Points on a hilly landscape, in no order, each with its height.
From any point a climber steps to the highest of the 6 points nearest to it. It stops when none of these is higher. Distance is the straight distance between rows; heights are no part of it.
z957: [ -7 -10  32  11  -8  15   7   0  11  14  -2  26  26 -31]  h=669
z663: [-16   9   3   4  26   3   7 -20 -17  18 -17 -45 -25  51]  h=617
z629: [ -5  18 -17  -5  11 -14  12  16 -11  -2 -22 -46 -13  70]  h=400
z722: [ 21   3 -22 -34 -12  -4 -15  14   4 -31  19  12  -6  -9]  h=619
z12: [ 11 -22  19   0 -11  12  -5  14  15   4   1  25   9 -37]  h=510
z103: [-29   9   9  34  10  12  18 -34 -10  29 -19 -16  -8   7]  h=550
z928: [-13   6 -22 -10   2  -3 -12 -17 -17  10   2  -3  -1  11]  h=100
z199: [ 30  15 -37 -31 -18 -17  -5  42   8 -56  23  14  -7  -9]  h=630
z822: [ 16 -19   5 -19  -8   7 -17   5  15  -7   7  17  -2 -26]  h=566
z833: [ -1  18 -15 -11  -2  -9  24  22  -2   0 -28 -45 -16  85]  h=374
z157: [-27  14  21  30 -10  14  23 -20   5  28  -6  10  18 -17]  h=509
z408: [ 14  -7  -8 -29 -11  -1 -16   1   6 -10  13  16  -5 -13]  h=567
z664: [ 21 -38  20   0  -3  10  -7  21  20  -3   2  26   6 -38]  h=565
z143: [ -4  21 -38 -11   2 -29  -3  10 -20  -7  -5 -26   4  44]  h=268
z41: [ -8  12 -16   1  20 -12   1  -4 -20   9  -8 -36 -13  50]  h=443
z410: [ -6   1  -5 -11  -7  10 -10 -15   5  10   1  19   6 -12]  h=178
z671: [  3 -10   0 -10  -9  12 -10  -9   8   9   0  23   8 -22]  h=310
z563: [-33  12  13  37   1  15  23 -34  -4  30 -11  -3   4  -4]  h=546
z467: [ 10  20 -45  -8  -6 -29  -5  23 -25 -25  -6  -9   5  35]  h=403
z66: [  8  21 -35 -23  -9 -19 -13   8 -13 -25  10  -1   6   8]  h=631
z654: [  3  19 -28 -17  -1 -13 -10  -4 -13 -13  10   0   5  11]  h=256
z32: [ -4  -4   7  -3  -8  13  -2 -14   3  17   2  21   7 -19]  h=685
z303: [ 24  14 -30 -30 -18 -12 -13  17   4 -40  19   7  -3  -7]  h=627
z381: [ 24 -53  25  22   5   3  -6  29  21 -19  11  21   1 -49]  h=554
z169: [  0  -5  50  17  -2  14  17   9  11  14   1  30  36 -30]  h=146
z190: [ 27 -38   8 -14  -2   2 -19  24  24 -14  13  20 -13 -36]  h=597
z848: [-20   8  -8   5   1   9  -4 -31  -7  21  -2   3   1   3]  h=521
z680: [-29  17  19  49   5  15  26 -35  -6  26 -18 -16   0  -3]  h=516
z552: [-28   8   2  22   3  15   8 -33  -5  30  -9   2   3  -2]  h=559
z815: [-32  18  36  61   3  19  33 -40  -9  24 -28 -30  -5   2]  h=435
z409: [ 10 -17  56  21   5   2  14  18  11   2   7  25  37 -41]  h=105
z527: [ -8   0  -9 -12  -1   1 -11 -20  -5   9   6   7   0   1]  h=115
z621: [ 32  -6 -19 -36  -9 -18  -7  50  21 -48  27  13 -22 -15]  h=668
z859: [-15  15 -20  -6  11 -15  -6  -9 -20   7   0 -24  -3  36]  h=308
z107: [-19   2  -7  14  17   2   5 -28 -14  20 -13 -19 -11  23]  h=575
z896: [-11   1  12   6  -8  16   6 -15   4  20  -3  21  16 -19]  h=333
z407: [ 17 -29  31  11  -3  11  -2  18  15  -1  -1  31  19 -39]  h=480
z617: [ -2 -14  26   3 -11  13   0   5  17   9  -1  25  15 -33]  h=351
z845: [ 30 -26  -4 -29   1 -12 -20  35  24 -39  24  16 -21 -25]  h=589
z760: [ -7  17  -4  -3  15 -12   8   2 -15   9 -16 -49 -16  59]  h=447
z248: [-27   8  25  48   8  15  30 -37  -9  29 -28 -32 -11  11]  h=444
z795: [ -7  14 -29 -14   5 -14 -12 -11 -15  -2   4  -9   0  22]  h=54
z284: [ 18 -39  52  33  14  -5  12  25   7 -10  18  19  25 -49]  h=171
z13: [-17   3   4  21  22   9   7 -27 -12  25 -21 -40 -23  32]  h=635
z305: [  7   9 -22 -22  -6  -6 -14  -9  -7  -5   8   3   4   6]  h=116
z387: [ 30   3 -17 -34 -15 -12 -14  34  12 -40  26  17 -14 -12]  h=598
z984: [ 26 -16  -1 -30  -4  -3 -18  21  22 -25  20  18 -14 -25]  h=612
z787: [ -5  15 -19  -1  13 -12  -5   3 -19   1 -10 -35  -7  53]  h=398

For each start below, name the point where the climber stops.
z157 => z32
z284 => z66
z381 => z66
z408 => z66
z143 => z13
z407 => z32
z629 => z13
z833 => z13
z787 => z13
